Points, in no order, along strands that fork, close into loops and pass close to each other.
Two points are linked if the straight distance between their rows is under 93.7. Some points are linked to none.
Z39: [ -7.9 -50.9  23.5 -10.7 -13.1   1.9  10.5 -22.8  46.2 -53.7  -1.0 -28.5
   3.5  28.0  10.0 -30.4  -7.0  -0.4  72.0  15.7  10.5 -43.4  35.0 -17.1
   4.4  12.5  25.9  19.2  10.5]
Z940: [-26.4 -68.9  -5.8  -0.8  37.3  -6.7 -15.2 -37.8  55.7 -10.3 -15.2   0.9
  18.3  10.5  28.7  36.8 -11.0 -12.0  42.9  12.8   8.6 -36.1  45.5  -1.2
 -41.8  20.9 -27.6 -12.7   2.3]
Z380: [ 40.0  38.6  32.7  16.3  10.7 -12.2 -20.1  16.5  26.0 -12.6 -25.1  32.1
 -41.1   8.3  -0.8 -14.5 -26.2  18.7  -5.0  68.0   3.5 -24.9 -10.7 -36.9
 -30.7  26.4  30.8 -16.7  39.5]
Z901: [ 10.8  15.1 -14.9 -14.2 -21.7 -63.5 -17.4  81.4 -22.9 -19.5  39.1  28.5
  51.8  19.5 -32.7  -3.2   8.8 -18.0 -16.3 -34.5 -11.9 -26.9   1.5  20.9
 -15.9 -18.0 -31.2  31.8   6.6]
Z53: [-21.4 -21.0  -9.6  -9.5 -60.6  14.6 -29.7 -60.9  -5.8   6.7  49.8  -1.7
  10.8 -33.9  50.0  37.1  -4.6 -17.6   7.8 -38.4 -20.1  17.4 -30.7   2.4
  23.5   4.7  -5.2  21.7  -3.6]
Z242: [-28.0 -49.3 -32.3  -0.4  -8.2  -1.0   3.8 -21.0 -13.4  10.5  28.1  23.9
  45.2 -31.3  13.0  31.4  10.8 -15.2  -6.8 -29.9 -20.6   9.7 -16.8  27.0
  -8.2   4.9 -47.5  -7.3 -12.7]
Z960: [-12.3  17.2  -0.4  19.2  59.0 -52.3 -36.5  38.0   4.3   3.8 -50.9   3.8
  -2.7  44.1 -29.7  38.6  10.5 -12.4 -10.3  25.8  27.2 -39.8  34.3   0.6
 -36.7  12.3 -16.1 -21.4   0.2]
Z579: [-10.1  29.6   4.4   1.7   5.7 -29.7 -44.7   1.7 -20.5  37.7  -4.7  13.1
   5.2 -16.4  24.8  53.4  14.0 -34.9 -40.8  21.2   2.1  -8.5 -27.5   2.3
   7.4  -1.1 -13.8 -22.4  14.3]
Z102: [  6.0  34.0  22.1   2.0 -11.5  26.3  -4.4 -12.4  12.9 -48.5 -20.2 -38.4
 -30.0   3.8  -7.2 -66.5 -19.6  11.1  22.7  -7.1  28.6  -8.0  -0.1 -25.4
  32.9 -14.2  46.9  31.4  10.3]
Z651: [-34.5 -11.1 -24.1  22.5  52.4 -20.3  -8.4  -2.7   3.2  -1.4 -24.0  -2.9
  12.7  21.6 -30.5  17.2  15.3 -20.8  -3.4 -17.4  12.7 -12.0  30.0  19.7
 -24.0  -1.2 -39.1 -14.3 -20.9]
Z223: [-26.8 -18.8 -27.3   3.8  17.6  40.5  25.5 -52.9  -7.3  39.9 -12.5  -7.2
 -17.0 -30.1  14.9  24.1   6.0   3.4  -5.1 -23.7   4.0  25.9  -7.2  12.2
 -14.9   1.8 -20.9 -24.5 -21.4]
Z162: [-36.9 -10.6 -17.5  21.8  70.6  -5.7 -21.8 -25.0  17.4   3.4 -43.5 -25.3
 -15.4  11.8  -3.4  14.9 -10.0 -14.6   9.8 -13.3  21.6 -16.8  43.3   3.3
 -22.4  12.5 -36.9 -13.7 -26.5]
Z926: [-11.3 -16.9 -25.7  -4.4  -7.4 -19.3  24.6  32.0 -26.9   5.8  28.1  14.9
  49.8   6.4 -42.3   1.8  32.0 -10.4 -21.5 -32.5   0.0   0.9  -2.7  27.3
  -9.5 -25.1 -50.6 -11.8 -25.2]
Z633: [ -1.7 -13.6  -9.6 -10.8 -71.1   5.1  19.4  -4.8  -7.3  -0.4  50.2  -3.1
  21.8 -31.7   8.2 -21.5  13.0   7.6  10.5 -40.8 -31.6  40.3 -34.1   6.1
  47.1 -16.6  18.1  29.2 -14.1]
Z178: [-12.3 -66.2 -12.5  -0.3  44.6   9.8  29.3 -22.3  43.4  10.7 -19.8  17.6
   7.2  -1.4  19.8  34.8  -7.6  10.5  35.3  30.0  -4.7 -13.2  39.1   1.3
 -48.2  20.7 -16.2 -39.4  -3.2]
Z163: [ 22.4  34.0  14.5  -3.9  -5.5 -42.8 -46.6  12.4 -11.6  35.8  -4.0  29.6
  -2.1 -11.7  23.5  50.9   5.2 -30.3 -40.4  53.8  -5.0 -19.5 -43.7 -15.8
  -8.2   6.9  -3.6 -26.8  29.0]
Z271: [ -3.4 -17.0  11.3   1.6  32.7  17.6  31.7  -4.6  -1.2  47.1 -38.4  21.9
 -34.4   0.5  12.4  54.1 -14.7  18.7 -26.1  29.8 -23.0  21.5   1.9  14.7
 -27.6  33.3   9.2 -56.2  -2.1]
Z833: [ 12.0  10.7  16.8  10.7  18.3  -0.9  41.0  42.0 -30.4  33.4 -29.6  13.9
   1.5  18.3 -19.4  19.8   8.3  15.9 -37.9  25.6  -2.2  15.8  -8.0   7.6
 -12.4   0.3   2.7 -46.3  -0.9]
Z110: [-27.5 -46.8 -46.8  12.5  59.9 -34.8 -12.1  -5.1  17.4  -9.6 -28.8   8.6
  47.0  21.9 -21.6  40.8  17.3 -20.7  27.8 -19.7   1.1 -18.2  46.6  12.8
 -45.7   2.7 -60.1 -10.7 -34.6]
Z892: [-15.9  16.2  -4.3  17.6  48.7  17.7  -2.1  -2.4   0.8  11.5 -44.6 -30.6
 -65.4  30.7 -25.1 -11.8 -22.2  28.9 -25.4  -8.9  16.6  21.6  30.1   7.0
  -7.9  23.3   1.2 -23.5 -17.5]
Z303: [  6.2   0.0 -12.2  -5.6 -28.0  -3.9  24.1  28.1 -18.3  26.5  18.1  20.6
  28.9 -14.8  -9.2   4.9  14.5   2.9 -21.2  11.3 -11.7  24.7 -34.8  -2.1
  13.5 -17.3  10.9 -21.9   2.6]
Z55: [-23.5   0.7 -11.7  -0.4   0.7  -4.9 -21.6 -23.1 -21.1  43.2   5.3  19.2
  15.9 -21.0  20.9  57.8  15.3 -26.2 -28.1   0.4  -6.0   4.5 -25.2  15.1
  -2.7  -5.7 -24.8 -27.1   8.0]
Z710: [-48.1 -11.9   9.8  -6.7  -2.5 -11.8 -61.6 -58.5  10.1 -38.4   2.6 -29.4
   0.4  -2.1  32.2  24.7 -13.5 -42.2  12.8 -23.0  17.4 -34.9   0.9  17.2
  23.9   9.4 -19.3  33.9  -0.3]
Z657: [ 27.7  19.4  24.1  -3.2   3.1 -45.3 -27.8  10.0  21.3  15.7  -0.7  38.0
   9.0  -2.8  15.8  30.2  -9.2 -17.3 -12.3  68.5  -1.9 -43.8 -24.3 -19.2
 -27.2  23.7   3.0 -30.2  31.2]
Z335: [  0.0 -30.9  -7.6  -3.6   1.7  39.1  57.7 -13.6  14.2   9.8   1.8  -3.0
 -10.8 -18.8  10.9 -20.4   4.6  25.4  26.1  22.7  -7.0  25.7   7.6 -12.7
  16.4   9.4  25.8 -25.2 -11.1]
Z609: [ 60.3  28.6  19.0 -16.8 -33.6  15.9  24.6  48.3 -11.5 -11.8  19.6  13.7
  29.6 -15.4  -1.7 -75.9  14.6  22.9  12.0   5.9 -29.0  25.9 -19.7 -28.2
  30.9 -26.2  43.0  28.1  29.5]
Z129: [-16.9  22.9   2.6   0.2   4.3 -35.4 -48.7   5.2   5.5 -10.3  -4.3  -3.6
   6.0   0.1  -6.7  -0.6  -8.7 -29.4  -9.2   3.3  20.7 -34.7  -6.6  -2.1
   8.1  -1.1   1.1  11.7  18.4]
Z701: [ -1.4  -0.5   4.0   2.4  39.0  51.0   6.9 -22.7   5.8  25.0 -33.0 -25.7
 -79.9  16.5  -0.7   4.5 -35.6  48.9 -30.0  11.5 -13.4  45.9  16.0  13.2
  -7.8  39.3  12.9 -30.5  -7.4]
Z902: [-23.0 -17.3 -18.5  -8.1 -28.0 -37.4 -23.4  19.7  -5.9 -18.2  35.8  13.4
  36.1 -11.6   3.0  16.7  -1.7 -25.2   0.7 -38.0 -21.1 -10.4  -7.3  26.9
  16.0  -1.4 -31.0  30.6  -3.9]
Z823: [ -7.4  14.9   9.7   1.3 -28.0  41.4   2.6 -78.7   9.3  13.4   3.7 -36.0
 -44.9 -18.6  29.9   4.7 -16.8   7.1  12.5  -2.4  14.3  20.0 -13.7 -21.1
  26.1  -1.8  40.8  -3.5  -3.3]
Z100: [ 58.5  58.2  25.1  18.6 -13.7  24.8  21.5  43.4 -34.9  28.8 -22.0  14.9
 -34.9   7.7 -29.8  -7.6  -1.1  32.4 -58.6  29.2  -2.3  34.6 -32.2 -14.5
  -1.7 -18.6  34.7 -16.5  19.6]
Z60: [ 50.1   2.3  15.9 -22.2 -40.8   3.9  21.7  42.3  11.1 -13.2  27.5  24.8
  30.8 -22.9   9.9 -53.8  16.9  15.3  25.7  35.5 -25.7   6.4 -16.4 -31.0
  24.0  -7.0  39.9   5.8  28.3]
Z945: [ 24.3  40.5  23.7  13.8   7.6  26.9  -3.9  10.0   7.4   2.4 -24.9   4.6
 -67.9   3.7 -12.4 -28.8 -29.7  36.8 -18.0  37.5   5.5  20.1  -6.9 -19.7
   7.1  14.3  44.1 -10.5  12.7]
Z33: [ 20.8   5.0   8.3   6.1  -6.5  44.2  41.9 -12.4   5.9  35.9  -2.7   6.3
 -57.4 -15.8  10.1   8.9 -13.8  45.1 -13.8  39.2 -19.6  48.6 -12.7 -17.9
  13.7  22.0  45.4 -37.5   5.4]
Z318: [-40.7 -34.9 -24.3  18.5  59.5  10.7 -20.8 -56.7  14.1   3.5 -43.6 -13.6
  -7.5 -11.0  22.0  29.6   2.6 -16.0  11.3 -18.5  14.1 -11.7  27.2  13.7
 -24.8   6.0 -50.4  -6.1 -25.7]
Z698: [-33.1   6.2 -28.8   9.9  15.3  23.0  -2.8 -44.0 -29.7  35.7  -6.0 -22.8
 -16.3 -24.2   3.3  16.6   7.2 -14.8 -19.6 -37.0   9.8  21.5 -17.9  15.3
   8.5 -11.8 -27.0 -12.0 -23.9]
Z405: [-10.1  38.8  13.2  -9.2 -13.0 -55.1 -84.0  -5.7  -3.3 -19.9  11.8  -4.9
  -2.4  -8.6  26.6  15.3 -18.7 -45.1 -15.5   1.1  -1.8 -35.2 -27.3   3.1
  23.6  -1.1  -9.9  34.4  22.0]
Z918: [  5.6 -15.5  36.6  -3.5 -48.0  43.9   1.3 -86.8  19.4  -6.5  22.9 -32.6
 -30.1 -15.0  54.9  -0.9 -20.5   7.1  37.9  15.3   5.5  -6.6   3.2 -21.2
  30.1   1.1  38.2   4.7   2.7]
Z267: [-23.0  -7.7 -26.5  10.2  27.4  -8.8  16.3  10.7 -19.2  11.5  -8.8   3.3
  25.5   5.6 -36.8   9.4  18.2 -13.8 -22.6 -17.6   3.8  -1.9  10.0  26.6
 -12.9 -18.6 -37.1 -24.6 -28.0]
Z308: [-20.3   0.0 -24.3  17.0  19.3  16.1  29.3 -12.0 -36.6  29.8  -1.8 -18.4
   2.2   4.4 -31.3  13.5  28.3  -6.3 -24.9 -33.6  15.0  18.1  -1.7  23.6
  -5.6 -25.0 -44.8 -18.6 -37.7]
Z699: [ 40.2  49.6   6.2  -5.6   8.0 -19.2   8.8  60.4 -25.9  -5.1   7.9   8.8
  22.0  22.6 -42.3 -50.4  14.9  13.6 -24.5  -8.3  12.8  -4.3  -2.7  -9.7
 -13.7 -34.3  18.2  15.6  14.3]
Z766: [ 69.1  14.5  14.9 -13.2 -18.5 -26.2   3.9  54.1  10.5  -6.8   9.3  48.0
  30.5 -17.0   0.6 -40.5  10.7   6.1  13.1  53.5 -27.8 -13.4 -21.5 -29.1
 -14.4   1.7  29.2   4.0  41.1]
Z243: [  3.5  12.9 -14.5   6.2 -10.3  59.2  36.7 -37.1  -8.0  63.2  -1.6 -14.0
 -56.5 -21.8  17.3  18.9   0.4  29.7 -17.2  -5.5 -17.6  66.0 -14.0 -10.5
  16.0   7.3  30.8 -24.3  -8.5]
Z116: [ -0.6  19.9  18.2   3.8 -24.8  42.3   1.5 -37.9  12.5 -11.5  -1.7 -38.8
 -44.8 -13.6  11.3 -41.9 -18.2  16.0  18.9   0.8  19.9  14.5 -17.3 -23.0
  40.2  -7.7  49.1  18.1   1.8]
Z7: [ -1.1   5.4   1.1  -7.0  17.1 -38.9 -28.7  18.2  31.7 -43.5 -16.4 -12.4
  11.2  31.4 -22.5 -39.2  -5.3 -14.8  33.4   2.6  28.7 -45.9  34.4 -19.1
  -9.1   5.7  24.8  31.2   7.7]
Z64: [ 11.2   0.2 -13.1  -9.7  -8.9 -41.4  15.6  74.8 -32.5 -13.9  29.6  26.4
  64.2  35.3 -48.7   3.7  29.8 -12.0 -22.7 -30.9   0.3  -6.1   8.7  27.2
 -25.2 -30.9 -42.1   0.8  -7.9]
Z765: [ -4.2  21.3  -4.7   1.2  25.1 -32.0 -13.2  31.6   4.4 -15.0 -14.7  -1.8
   9.0  23.6 -38.6 -22.2  -2.5  -8.4   1.7   5.4  24.0 -28.6  15.4  -6.0
 -11.2  -3.0   5.9  -3.0   6.4]
Z399: [ 17.2  10.8  27.0 -13.1 -22.8  13.0  11.3   5.2  17.1 -46.6   3.2 -11.1
  -3.2   0.1  -1.6 -65.5  -7.1   8.0  38.2  12.0  12.2 -17.6   0.8 -23.8
  30.1  -6.0  53.7  37.6  19.7]
Z325: [-18.7  15.0 -17.2  -1.0 -26.4 -59.0 -38.0  57.0 -23.9 -29.6  40.0  17.4
  30.2  -5.6  -4.0  18.9 -12.0 -31.7 -18.5 -36.5 -19.5 -24.8  -7.5  29.9
  11.6  -9.1 -36.3  45.4  -0.8]
Z523: [ 21.5  17.8 -13.2   3.2 -27.4  18.8  34.5  12.4 -11.5  43.9  14.0   8.8
  -6.9 -22.6  -9.7  -8.5  15.7  18.2 -22.6   9.4  -9.6  44.9 -35.9 -18.6
  19.0 -19.5  38.0 -27.4   4.1]
Z247: [ 23.6  70.0   9.8 -16.1  -1.4 -48.2 -26.1  79.7 -47.9 -23.7  21.3   4.3
  35.0  45.5 -39.9 -13.9  40.1 -12.7 -47.6 -28.3  18.7 -11.4  -2.3  12.5
 -16.4 -55.0 -35.4  36.8  11.9]
Z697: [ -9.6  -6.8 -23.5   8.2  -1.3  54.5  47.4 -40.3 -24.0  63.1  -5.5  -6.9
 -35.2 -28.9   9.3  25.0  12.3  24.8 -16.4 -24.4 -12.6  53.6 -13.8   3.8
  -3.4   1.6  -1.6 -31.2 -29.1]
Z220: [ 21.6  64.2  30.7   4.7   6.9  -0.7  26.4  64.0 -61.2  22.2 -22.1  -8.3
   1.7  45.2 -42.9  18.6  26.8   8.1 -63.9  14.6  26.5   5.9 -13.7  17.9
 -27.6 -42.8 -15.4 -22.0  -7.6]
Z451: [ -2.0 -19.5 -11.4 -11.1 -47.0  12.0  33.9  14.8  -0.4 -15.3  31.9  -8.0
  32.8 -19.4  -8.1 -55.1  11.9  11.8  21.0 -28.0 -14.7  24.8  -6.3   4.0
  40.1 -17.2  17.7  25.4 -10.8]
Z997: [-11.1 -49.1  25.2 -18.3 -41.7  41.5  21.3 -78.2  26.3 -14.5  26.2 -24.6
  -2.9 -14.3  55.5   0.6  -4.9   7.6  46.6   6.9  -3.4  -2.8  14.1  -8.6
  22.1   6.1  17.1   8.9   0.8]
Z854: [-43.1 -30.4 -18.6   4.4  31.6  33.7 -36.6 -85.8  17.0   1.1 -19.6 -21.6
 -15.1 -26.2  57.1  34.3  -6.3 -11.7  16.7 -27.6  22.8 -12.9  20.3   8.8
 -19.8   5.6 -39.9   1.2 -18.3]
Z11: [ -0.6 -21.2   3.5 -21.3 -48.7 -41.8 -10.8  44.2   6.8 -41.1  40.6  16.9
  34.0 -11.2   4.7  -8.3 -19.9 -14.2  25.5 -29.8 -29.4 -17.9 -10.6   9.7
  13.7  -0.3   0.5  37.9   8.5]
Z63: [ 48.4  47.0  29.8  17.1  12.0  13.9  -2.3  32.9  13.6  -5.6 -30.4  28.6
 -61.8   6.4 -14.8 -30.4 -23.4  39.0 -21.7  59.7   4.0   5.5 -12.1 -30.1
 -20.1  21.6  32.9 -11.2  34.9]
Z475: [-25.4 -10.8   0.8  -2.4  19.3   8.0  -5.5 -34.2  24.6   8.4  -7.0  -7.1
 -15.8  -3.7  18.0  11.2 -17.8  -6.7   8.0   7.8  17.2  -1.9   7.0  -5.8
   1.3   8.9   5.0 -16.8   4.9]
Z956: [ 65.4  43.4   9.9   4.1 -14.7  18.8  35.6  50.4 -12.3   7.3   3.1  30.6
   7.4 -12.8 -21.9 -56.1  15.1  34.8 -19.5  28.0 -18.2  27.2 -21.4 -33.8
  19.7 -28.9  50.3  -1.3  26.7]
Z436: [ 42.9  69.9  36.1  13.1  -9.0  19.8  27.5  60.6 -61.6  42.4 -25.4  -4.9
 -22.8  27.3 -33.2  24.7   0.8  20.3 -76.5  25.4   7.8  28.0 -30.2   1.8
 -12.4 -20.3   6.3 -24.1  -4.6]
Z759: [ -6.4 -40.5 -23.7  -2.8 -14.3  18.7  52.3   3.2  -7.4 -10.2  26.3  -8.2
  29.1 -13.0 -26.0 -52.5  24.7  10.3  29.6 -21.4  -9.4  25.5   0.1  10.6
  30.2 -13.0  -1.5  -0.7 -32.7]
Z465: [  2.6  50.1  29.8  15.5  32.6  -9.7  28.1  57.5 -46.1  19.0 -45.1  -6.1
  -9.7  57.9 -43.2  40.6  18.2  -2.5 -59.8  14.1  18.1   1.7  12.9  33.2
 -35.9  -6.9 -27.2 -32.2 -23.0]
Z789: [ 29.2  17.9  26.6  -7.3  12.9   5.7  11.7  24.7  28.2 -52.7 -17.7   9.5
   0.1  22.7 -18.9 -69.8   0.6  21.2  41.9  25.2  14.4 -20.5  29.2 -30.5
   4.1   0.1  56.4  30.4  19.0]
Z314: [-33.7 -18.1 -17.3  -3.3 -26.2  34.8 -16.5 -82.7  -3.7   2.5  16.7 -25.8
   2.4 -37.8  33.6  23.0  -1.1 -12.4  14.6 -41.5  -3.3  15.8 -16.9   1.3
  17.7   5.5 -15.4  19.0 -13.2]
Z131: [-26.3  -5.6  14.4 -17.0 -18.1 -40.3 -67.0 -28.2  11.5 -36.8  22.6 -13.8
   9.7  -1.9  39.9  25.4 -23.4 -39.4  15.8 -12.0  -3.1 -47.1  -5.2   9.8
  15.9  16.6 -16.9  36.7  12.5]
Z41: [-24.4 -16.2 -32.4  -4.2  -7.1  10.9 -12.1 -32.5 -28.4  33.8  12.8  30.3
  27.3 -37.6  36.4  78.3  29.1 -26.4 -26.6 -27.8 -21.4  10.4 -32.5  20.4
  -7.1   0.6 -40.6  -6.3   0.5]
Z884: [ -3.5 -56.2   0.7  -7.2  11.7  45.4  42.4 -44.1  33.0  16.6   5.8  10.0
 -14.7  -9.3  52.0  20.3  -6.5  19.1  32.1  33.5  -9.4  -3.2  33.3  -4.2
 -26.6  17.9  -7.1 -32.8   6.5]
Z944: [-12.7  30.1  11.1  19.5  55.1   0.2   5.0  26.7 -45.4  32.6 -51.2 -15.0
 -42.4  47.4 -24.2  49.2   1.6   6.7 -56.3   4.5  12.6  14.4  16.8  40.2
 -18.4  14.9 -34.1 -31.0 -23.0]
Z480: [ -1.0  33.2  12.0  16.3  32.1  17.1   2.7  12.6  13.9  -5.4 -39.6 -13.2
 -65.3  26.0 -27.9 -36.5 -30.4  41.9 -18.8  15.2  12.7  14.7  18.5  -9.7
  -0.4  23.6  28.3 -12.6   0.5]
Z643: [-22.2 -68.6 -37.7  -4.2   2.6 -12.2  11.9  -2.9  12.9 -19.6  33.2  18.6
  60.4 -11.0  -5.6  10.5   6.8 -14.1  28.0 -24.2 -22.2  -4.2   7.0  22.0
 -12.8  10.6 -39.8   3.4 -23.0]
Z976: [-16.6  15.8 -18.0  -1.0  32.2 -48.3 -49.4  28.3  14.0 -48.4 -22.8 -18.9
  10.3  43.3 -47.6 -31.2  11.6 -23.1  26.1 -35.4  37.9 -42.6  55.1  -0.5
 -12.0  -6.2  -4.7  39.6 -10.2]
Z290: [ 58.5  40.0   8.5   8.2 -34.6  25.1  29.0  31.8 -19.7  37.8   4.1  12.6
  -5.8 -21.1  -9.3 -20.0  17.2  27.7 -30.8  29.4 -10.2  46.7 -42.8 -34.5
  22.6 -25.5  49.5 -13.7  15.6]
Z646: [-17.9 -68.3 -49.9  11.0  29.5 -18.1  -0.3  -7.2  10.7 -17.1  -2.6  14.0
  59.8  -2.3  -8.8  29.8  13.3 -19.2  22.8 -33.4 -10.9 -13.9  27.3  27.7
 -32.5   3.2 -65.5   1.5 -30.9]
Z974: [-44.5 -15.1   6.9   1.7  16.8  11.3 -45.9 -78.7  16.2 -15.7  -9.5 -44.0
 -20.1  -7.3  47.4  22.8 -15.6 -34.0  24.5 -15.9  24.1 -25.3  10.1   6.7
  11.1   6.4 -13.4  13.7  -8.9]
Z834: [ 42.8  44.2  10.6 -15.5 -19.8 -41.1 -44.4  50.8 -14.0 -18.5  14.3  13.3
  29.0   2.0  -9.5 -37.4 -10.8 -15.9 -16.5 -20.7  -7.4 -20.4 -11.6  -6.6
  -3.5 -14.4  15.0  48.8  36.1]
Z798: [  3.2 -30.8  -8.6   5.5  30.0  25.1  72.0  21.6   8.2  15.2 -12.9   3.1
 -25.4   3.0 -15.8 -25.0  -0.2  31.9  16.6  21.8 -13.1  32.6  23.7   6.4
  -2.0  13.6  13.7 -45.6 -21.7]
Z347: [-32.1 -49.2 -28.5  -6.8 -23.4  29.6   7.2 -62.0 -11.4  -3.7  23.8 -20.6
  18.7 -33.0   7.4  -7.6   5.1  -6.2  24.4 -56.6  -7.2  14.5 -13.8  16.4
   8.3   7.6 -27.6  30.1 -31.5]
Z206: [ 38.2  25.0  12.6 -15.5 -33.3 -27.7  -0.8  62.5 -14.2 -28.7  36.4  18.2
  45.2  -1.9 -11.0 -54.8  -4.3   5.9  -3.8 -40.0 -22.5  -0.5 -18.7  -0.5
  14.2 -29.2  13.1  58.1  27.8]
Z588: [-26.5 -65.1  15.9  -5.4 -14.7 -16.3 -13.9 -39.4  37.7 -56.7  10.5 -30.9
  19.6  24.3  13.0   0.8 -18.8 -18.8  62.5 -12.4   7.1 -41.0  35.2   5.2
  -2.0  16.7  -4.2  32.7   2.0]
Z743: [ -9.9 -11.5 -16.2  -8.3 -61.5   8.6   1.7 -29.8  -1.6  21.9  50.6   1.6
  17.6 -34.8  23.9  16.1  11.2  -2.3   1.0 -21.8 -16.5  32.2 -35.4 -11.7
  31.1  -2.9  16.3   5.5  -2.8]
Z551: [-38.5  -4.0 -19.9  10.2  34.8 -50.1 -59.2   0.9  22.4 -36.8 -19.1 -21.7
  17.7  39.3 -28.4   1.8  10.4 -34.2  31.9 -27.7  38.7 -39.0  51.3   3.9
  -3.8   3.1 -29.8  26.4 -15.5]
Z665: [-23.7  58.8  10.7  20.8  42.0  10.7  -9.6   7.9 -59.8  35.6 -41.2 -31.3
 -62.3  37.4 -12.7  39.9   6.1   1.5 -77.1   3.9  19.4  25.8   3.2  28.7
   6.8 -12.1 -34.9 -18.1 -21.8]
Z112: [-18.3 -49.9 -34.0   3.1 -25.7  37.0  44.3 -35.2 -11.1   2.9  35.2 -10.1
  19.8 -34.1 -11.3 -25.5  23.2  10.0  28.6 -39.9 -11.2  34.4 -10.0  13.8
  23.5  -6.4 -18.1  14.1 -43.6]
Z412: [ 37.1  -1.9  18.6 -29.6 -42.6 -31.5  10.0  63.2   6.7 -48.0  34.7  23.8
  35.8  -8.1   4.1 -47.9 -12.7   2.3  33.9 -15.9 -27.3  -9.3  -7.9   0.4
   9.7  -3.3  29.6  58.2  26.3]
Z416: [ 26.4  58.1   9.5  -5.5 -28.2 -54.7 -79.6  35.6 -14.4  -7.0  20.8   9.3
  10.5 -10.4  12.6  -3.1 -14.5 -39.3 -21.1  -7.5  -9.9 -30.5 -36.5  -1.4
  13.2  -8.9 -14.2  49.0  32.2]
Z753: [-31.2 -70.4  -5.5  -2.1  12.7 -19.1 -23.2 -33.6  49.2 -40.0   8.6  -0.5
  39.9  16.4  21.4  22.1 -12.8 -29.3  57.2 -14.4   2.7 -41.2  33.8   4.6
 -20.0  16.9 -33.0  22.6   1.0]
Z953: [ 11.1 -21.1  10.9   4.6  13.5  13.4  19.3   4.2  46.9 -45.9 -15.6 -15.4
 -16.8  28.5 -13.4 -49.8 -12.6  23.9  58.6  31.9  21.5 -24.0  50.2 -22.5
   6.7  16.8  38.2  10.1   5.2]
Z703: [ 13.9   7.6  13.8  -0.7   6.3  53.6  14.2 -35.3  22.8  25.8  -9.3  -1.0
 -80.3   1.4  19.4  15.4 -33.7  48.7 -18.1  29.3 -16.0  41.3   7.6  -7.7
   3.5  37.7  33.7 -33.0   3.8]
Z999: [ 33.6   2.0  37.0  -1.6  -2.2 -18.0 -15.3  -5.8  45.6  -6.4  -3.0  33.2
 -14.7   0.9  31.7  15.8 -22.2   5.2  12.4  83.1   3.7 -39.9  -7.6 -33.5
 -22.7  30.9  23.2 -20.1  34.6]
Z756: [ 31.5   9.8   7.2  -9.1 -10.7 -20.6  12.7  41.3  -1.4  15.4   1.8  30.7
  12.8  -8.8 -10.8 -10.8   5.9   1.9  -9.5  36.4 -15.5  -9.5 -26.1 -15.2
  -0.8  -3.9  25.4 -19.4  28.9]
Z23: [ -7.8 -47.4   5.1 -10.0 -14.2  50.3  49.4 -55.3  19.8   5.8  14.6 -22.0
 -20.1 -22.5  32.3 -20.1   2.0  18.5  48.8   6.3  -2.5  16.6  14.4  -4.2
  20.9   9.6  15.4  -7.0 -14.8]

A fork is a point with three links, a tip a point with one. Leave the first point through the second and follow the links. Name the first fork or tip that comes.
Z41, Z55 => Z267
Z23, Z997 => Z884
Z703, Z701 => Z651
Z940, Z753 => Z798
Z64, Z901 => Z405

A tip is a point with one link. Name the tips that can be reached along the links from each point below, in the order of the rows.
Z651 => Z551
Z609 => Z665
Z753 => Z884, Z798
